Points on a hilly landscape, in no order, each with its height.
A ball rolls from a point to the lowest of its 2 nearest points, and stops where none of them is lower. Distance is the straight distance between rows; heights are no part of it.
(778) height 35.2: [172 173 130 119 158 146 142 142 132 113 138 105 138  74 177 137 164 178
 101 140]
(740) height 29.2: [ 95 131  46 174 123 170 121 192 161 111  97 113 166 112 155 103  87  87
 112 123]
(991) height 19.7: [107  83 129 133 150  89  90 130 111  61 123 103 130 146 118  86 146 126
 117 166]
(395) height 49.7: [126 141 120 130 166 144  96 122 175 118 137 163 116 155 138 121  92 106
 160 165]
(228) height 67.1: [145 145 161 113 121  69 124 139 139 144 132  89 135 109 107 152 131 163
 135  94]
(329) height 64.8: [171 151 103 131 148 147 176 139 117 171 137 173 125 105 122 154 140 137
 125 112]
(118) height 83.4: [107 109 193 111  88 117  82 101 166 142 131 102 139 157 105 116  93 127
 169  79]
(705) height 62.9: [176 162 135 128 148 154 179 120 128 159 125 177 128  74 136 171 151 181
 141 145]
(540) height 25.0: [127  64  84 146 103 157 154 133  67 149 110 161 127 164  88 119 168 115
 106 165]
(1017) height 30.2: [154 134 131  99 143  98 113  99 169  94 168 167 155 123 127 155 120 157
 143 165]
(196) height 34.0: [154 139 191  97 109 142 195  65 136 135 163 106 112  76 137 141  97 171
 161  84]
(146) height 25.2: [146 109 125 109 112 121 113  80 141 135 167 155 126 167 128 109 107  93
 126 131]
(299) height 26.0: [156 166 146 125 118 171 149 110 116 167 146 103  92  97 172 102 117 118
 120 130]
(959) height 62.7: [ 60  74 132 103 114  70 138  82  97  69 147 118 129 194 107 136 137  85
 120 154]
(894) height 46.6: [102 116  72 201 144 148 103 162 135 144 109 154 147 166 136 145 141  67
 110 131]
(977) height 20.1: [ 75  77  86 152 124 162 117 180 101  64  64 140 148 175 111 107 132 106
 128 169]
(555) height 19.8: [134 103 132 145 143 139 151 162  88 135 107  91 100  71 111  79 149 165
 117 131]
(750) height 90.7: [136 168 124 152 154 162 132  96 177 198 150 143 162  83 175 165 125 143
 147 177]
(192) height 17.1: [135 146 139 180 103 158 142 109 105 199 128 104 100 139 174 129 129  73
 100 120]
(592) height 27.3: [135 127 112 125 164  98 100 156 161  81 143  78 133  76 136  98 126 165
 130 158]
(607) height 24.3: [ 97 111  43 139 124 171 132 185 151  77 100 145 160 154 136 107  55  76
 137 133]
(58) height 36.7: [ 92 124  60 193 132 184 146 171 134 150 110 110 172  92 163 101 120 104
  88 114]
(46) height 41.4: [118 160 112 139 160 174  96 123 158 163 116 147 145  95 146 113 141 158
 122 163]
(689) height 44.9: [103 168 136 152 134 157  74 127 144 166 106 142 120 140 154 110 144 114
 120 147]
(978) height 61.9: [ 74  85 124 107 150  89 115 139  95  38 134 132 118 215 124 144 133  93
 136 158]
(601) height 48.1: [131 124 116 179 160 130  80 118 147 137 116 126 137 182 146 129 127  66
 126 137]
(548) height 53.0: [ 80 151 168 104  97  60 126 154 109 109 114 117 109 109  94 146 158 146
  99  94]
(393) height 16.3: [ 92  61 111 157 141 129 100 166 110  50  87 103 134 154 116  82 130 114
 126 184]
(79) height 43.5: [ 95 134  77 193 130 166 121 177 124 164  96 143 144 123 144 128 151 105
  92 117]
(726) height 31.3: [175 141 121 120 155  97 128 151 173 109 146  98 152  66 161 149 137 177
 132 158]
(150) height 85.6: [129 138 159 128 113 104  90 117 157 174 119 137 113 148  95 127  84 122
 167 110]
(338) height 26.9: [114  90  48 126 148 145 126 162 146  94 142 149 132 141 116 109  92 102
 143 151]
(211) height 37.2: [123 129  88 131 153 178 122 151 180 118 116 152 175  69 139 111 119 173
 139 173]
(696) height 61.0: [144 159 141  95 130 119 176 141 106 118 137 175 113  81 116 155 150 188
 127 129]
(305) height 62.0: [146 115  79 103 148  96 143 171 103 101 133 137 150 121  92 154 171 154
 100 119]
(979) height 45.0: [155 127 186 108 119 157 171  71  67 117 109 114 111 112 136  94 151 157
 117  80]
(179) height 55.6: [164  97 128 136 140 129 128 110  89 135 123 129 148 140 121 114 178 126
  91 132]
(747) height 24.4: [ 66 104  81 171 126 198 102 147 112  99  83 179 153 166 129  96 141 103
 108 166]
(984) height 49.6: [112 142  81 110 113  97 131 193 140  92 152 153 102 112 123 145 127 126
 117 125]
(1004) height 23.7: [ 93 117 143 113 154  82  96 127 138  84 138  91 118  93 106  89 130 160
 129 157]
(941) height 33.7: [147 123  84 112 160 135 121 135 166  94 145 160 173  98 127 134 135 173
 140 168]
(827) height 48.4: [120 163  72 132 109 135 115 195 149 122 130 178  94 140 126 150 123  98
 123 130]
(887) height 26.3: [156 150 169  98 119 136 178  79 134 147 160 139 110  62 140 115 106 176
 150 142]
(728) height 66.4: [145 121  37 129 138 152 178 191 116 128 128 164 160 118 113 151 139 126
 105  95]
(866) height 57.9: [116 134 131  99 122  71 122 148 115 145 114 169 127 150  67 171 146 150
 135 106]
(951) height 25.1: [133 125 152  91 141  91 109  90 168 101 156 171 142 186 108 168  83 114
 168 125]
(990) height 64.3: [127 116 161 111 142  47 122 101 167 140 132 108 153 116  83 159 107 154
 159 118]
(1013) height 19.3: [109  55 104 144 120 140 157 144  69 146 111 140 118 125  63  86 147 139
 127 159]
(116) height 61.5: [149 112 192 164  74 147 192 103  63 120  74  75  68 133 144 114 152 122
 106 110]
(499) height 54.9: [138 160 186 140  80 184 166  96  63 138  70  54  76 124 169 121 139 121
 135  83]
(715) height 17.5: [166 177 162 113 124 182 170  78 138 163 151 106 110  75 188 145 108 157
 147 143]
(976) height 28.1: [124  96  97 109 126 144 115  98 117 103 160 170 119 161 123  93 123 106
 126 166]
(850) height 39.1: [148 163 164 103 143 144 130 115 122 132 122 116 125  70 142 110 156 197
 113 146]
(87) height 12.3: [138  82 142 172 113 135 158 137  71 160  99 111  94 109 102  85 147 130
 112 148]
(422) height 28.9: [ 91  76  50 100 132 109 158 135 134  84 187 134 123 124 102 116 101 111
 142 150]
(670) height 39.8: [ 91 124 170 102  60  95  94 112 148  81 149 130 120 175 131 125 109  92
 120  93]
(569) height 54.0: [132 134 167  87  80 105 137 111 109 151 125 174 140 151  78 155 143 152
 122  71]
(632) height 45.1: [143 192 163 123 108 162 140 138  81 153  94  58  84 107 179 137 142 127
 124 101]
(98) height 70.4: [147 108 163 129 123  68  88 121 127 134 114  65 155 143 111 128 142 133
 117  93]
(236) height 51.2: [115  99 179 147 153 127  74  98 122 105 106 129 119 194 129  98 108  85
 145 160]
(153) height 87.4: [142 154 160 128 115 144  87  90 169 201 125 109 137 145 138 128 100 120
 146 112]
(634) height 35.5: [ 64 138 185  99  81  79  95 113 187  82 146 102 133 149 118 150 105 103
 139  71]
(454) height 51.0: [ 98 164 127 108 107  60 122 182 141  87 134 125 106  98 114 159 147 151
 111 120]
(113) height 64.2: [142  92  39 108 119 137 166 167  92  99 148 152 149 145 120 146 153 125
 104 121]
(674) height 30.4: [ 89 154 175  97  91  75 109 110 190  91 171 104 123 121 144 141  88 128
 149 118]
(120) height 49.0: [107 133 109 170 202 152  87 153 180 122 122 139 131 169 163 131  96  79
 155 148]
(11) height 79.5: [140 109 176 135  79 137  81 110 143 163 120  73 154 170 126 125 124 104
 134  74]
(618) height 61.4: [158 109 133 118 170  90 115 110 151 157 132 125 148 104  89 123 118 167
 154 146]
(720) height 75.0: [170 123 169 137 101 117 116 127 117 168 104  59 151 149 136 145 144 120
 117  60]
(962) height 35.4: [146 141 184 116  96 143 135 102 100 152 128  92 106 115 144  99 131 139
 115  96]
(132) height 48.6: [158 134 175  91 115 121 165  93 111 134 139 138 141 122 105 145 134 161
 122  65]
(896) height 58.8: [146  83 121 119 156 104 117 100 112 131 146 124 142 133  91  97 138 138
 124 145]
(106) height 55.8: [133 128 160 119 103  87 157 138  69 113 109 119 106 122 109 134 166 139
  91  96]
(451) height 27.6: [111  90  88 149 121 178 117 128 105 125 129 170 129 159 118  87 142  95
 109 169]
(93) height 27.5: [106 145 150  89 133  78 120 114 170  75 156 177 130 141 120 176  97 137
 165 157]
(789) height 41.6: [139 135 199  89  93 112 171  88 150 134 156 130 156  79 122 162 116 185
 152  94]
(794) height 50.4: [114 115 154 127 188 147  97 114 140 115 130 169 110 198 117 111  88  83
 166 152]
(730) height 61.3: [112  93  95 118 158 118 103 153 110  76 114 156 138 196 111 138 145 108
 133 143]
(775) height 18.4: [154 152 142 132  82 118 103 126 151 155 159  73  99 137 172 116  96  78
 131 115]
(445) height 66.8: [170 115  53 115 150 130 185 168 133 146 148 170 144 103  94 170 126 145
 139 113]
(164) height 27.8: [151 156 138 133 159 152 174 150  82 132  92  86  76  67 151 111 147 171
 134 113]
(227) height 35.8: [151 204 151 121 150 159 170 109  87 132  75  83  75  82 165 154 141 158
 153 101]
(76) height 22.5: [134 120 115 187 118 138 124  90 129 205 147 136 133 166 147 133 133  57
 103 116]
(29) height 58.7: [132 154 156 114 126 133 154 147  76 131 101 150 100  99 110 122 164 170
 105 111]
(309) height 24.9: [140 142 146 109  87  79 114 113 172 114 186  86 108 120 164 119  87 100
 128 111]
(433) height 21.4: [120  89 120 101 137  79 119  77 134 123 170 141 129 192  91 131  91  85
 156 126]
(808) height 51.6: [163 104 150 126 139 149 169  91  50 119 109 137 126 123 117  99 176 149
  91 123]
(31) height 7.0: [140 175 136 151  97 156 123 124 125 194 143  52 108 132 191 140 115  74
 113 115]
(928) height 59.8: [125 123  98 116 141 102 101 172 104 121 103 165 129 156  84 145 161 140
 131 129]
(15) height 89.4: [137 176 152 142 138 161 115  74 166 218 148 121 147 111 164 156 114 138
 139 132]
(410) height 91.8: [137 145  81 173 173 152 134 128 178 187 146 158 174  96 145 163 127 140
 136 143]
(667) height 47.0: [ 94 173  98 158 124 159  82 170 166 143 112 177 108 138 155 129 120  98
 128 149]

Two balls start at each pair of points below. Name the first point that both come to, or write never.
(705) / (410) => (46)
(98) / (866) => (715)
(728) / (730) => (928)
(236) / (395) => (601)
(667) / (153) => never

Call two points neighbours if one is among the 2 nearest of the other. Go from one point of each pair to the other, from neighbour to neighbour, staying as low as possible. Name the highest point that can't be avoided.
(393) / (607) => (422)
(31) / (393) => (601)
(87) / (393) => (451)
(393) / (433) => (976)

For each start below, name every point that the ball comes to, in order.
(150) => (118) (11) (720) (98) (228) (990) (618) (896) (179) (808) (979) (962) (299) (715)
(978) => (730) (928) (866) (569) (132) (789) (196) (887) (715)
(794) => (395) (120) (601) (894) (79) (58) (740) (607)
(445) => (329) (705) (696) (29) (106) (548) (454) (984) (827) (667) (689) (46) (211) (941) (1017) (93) (951) (433)
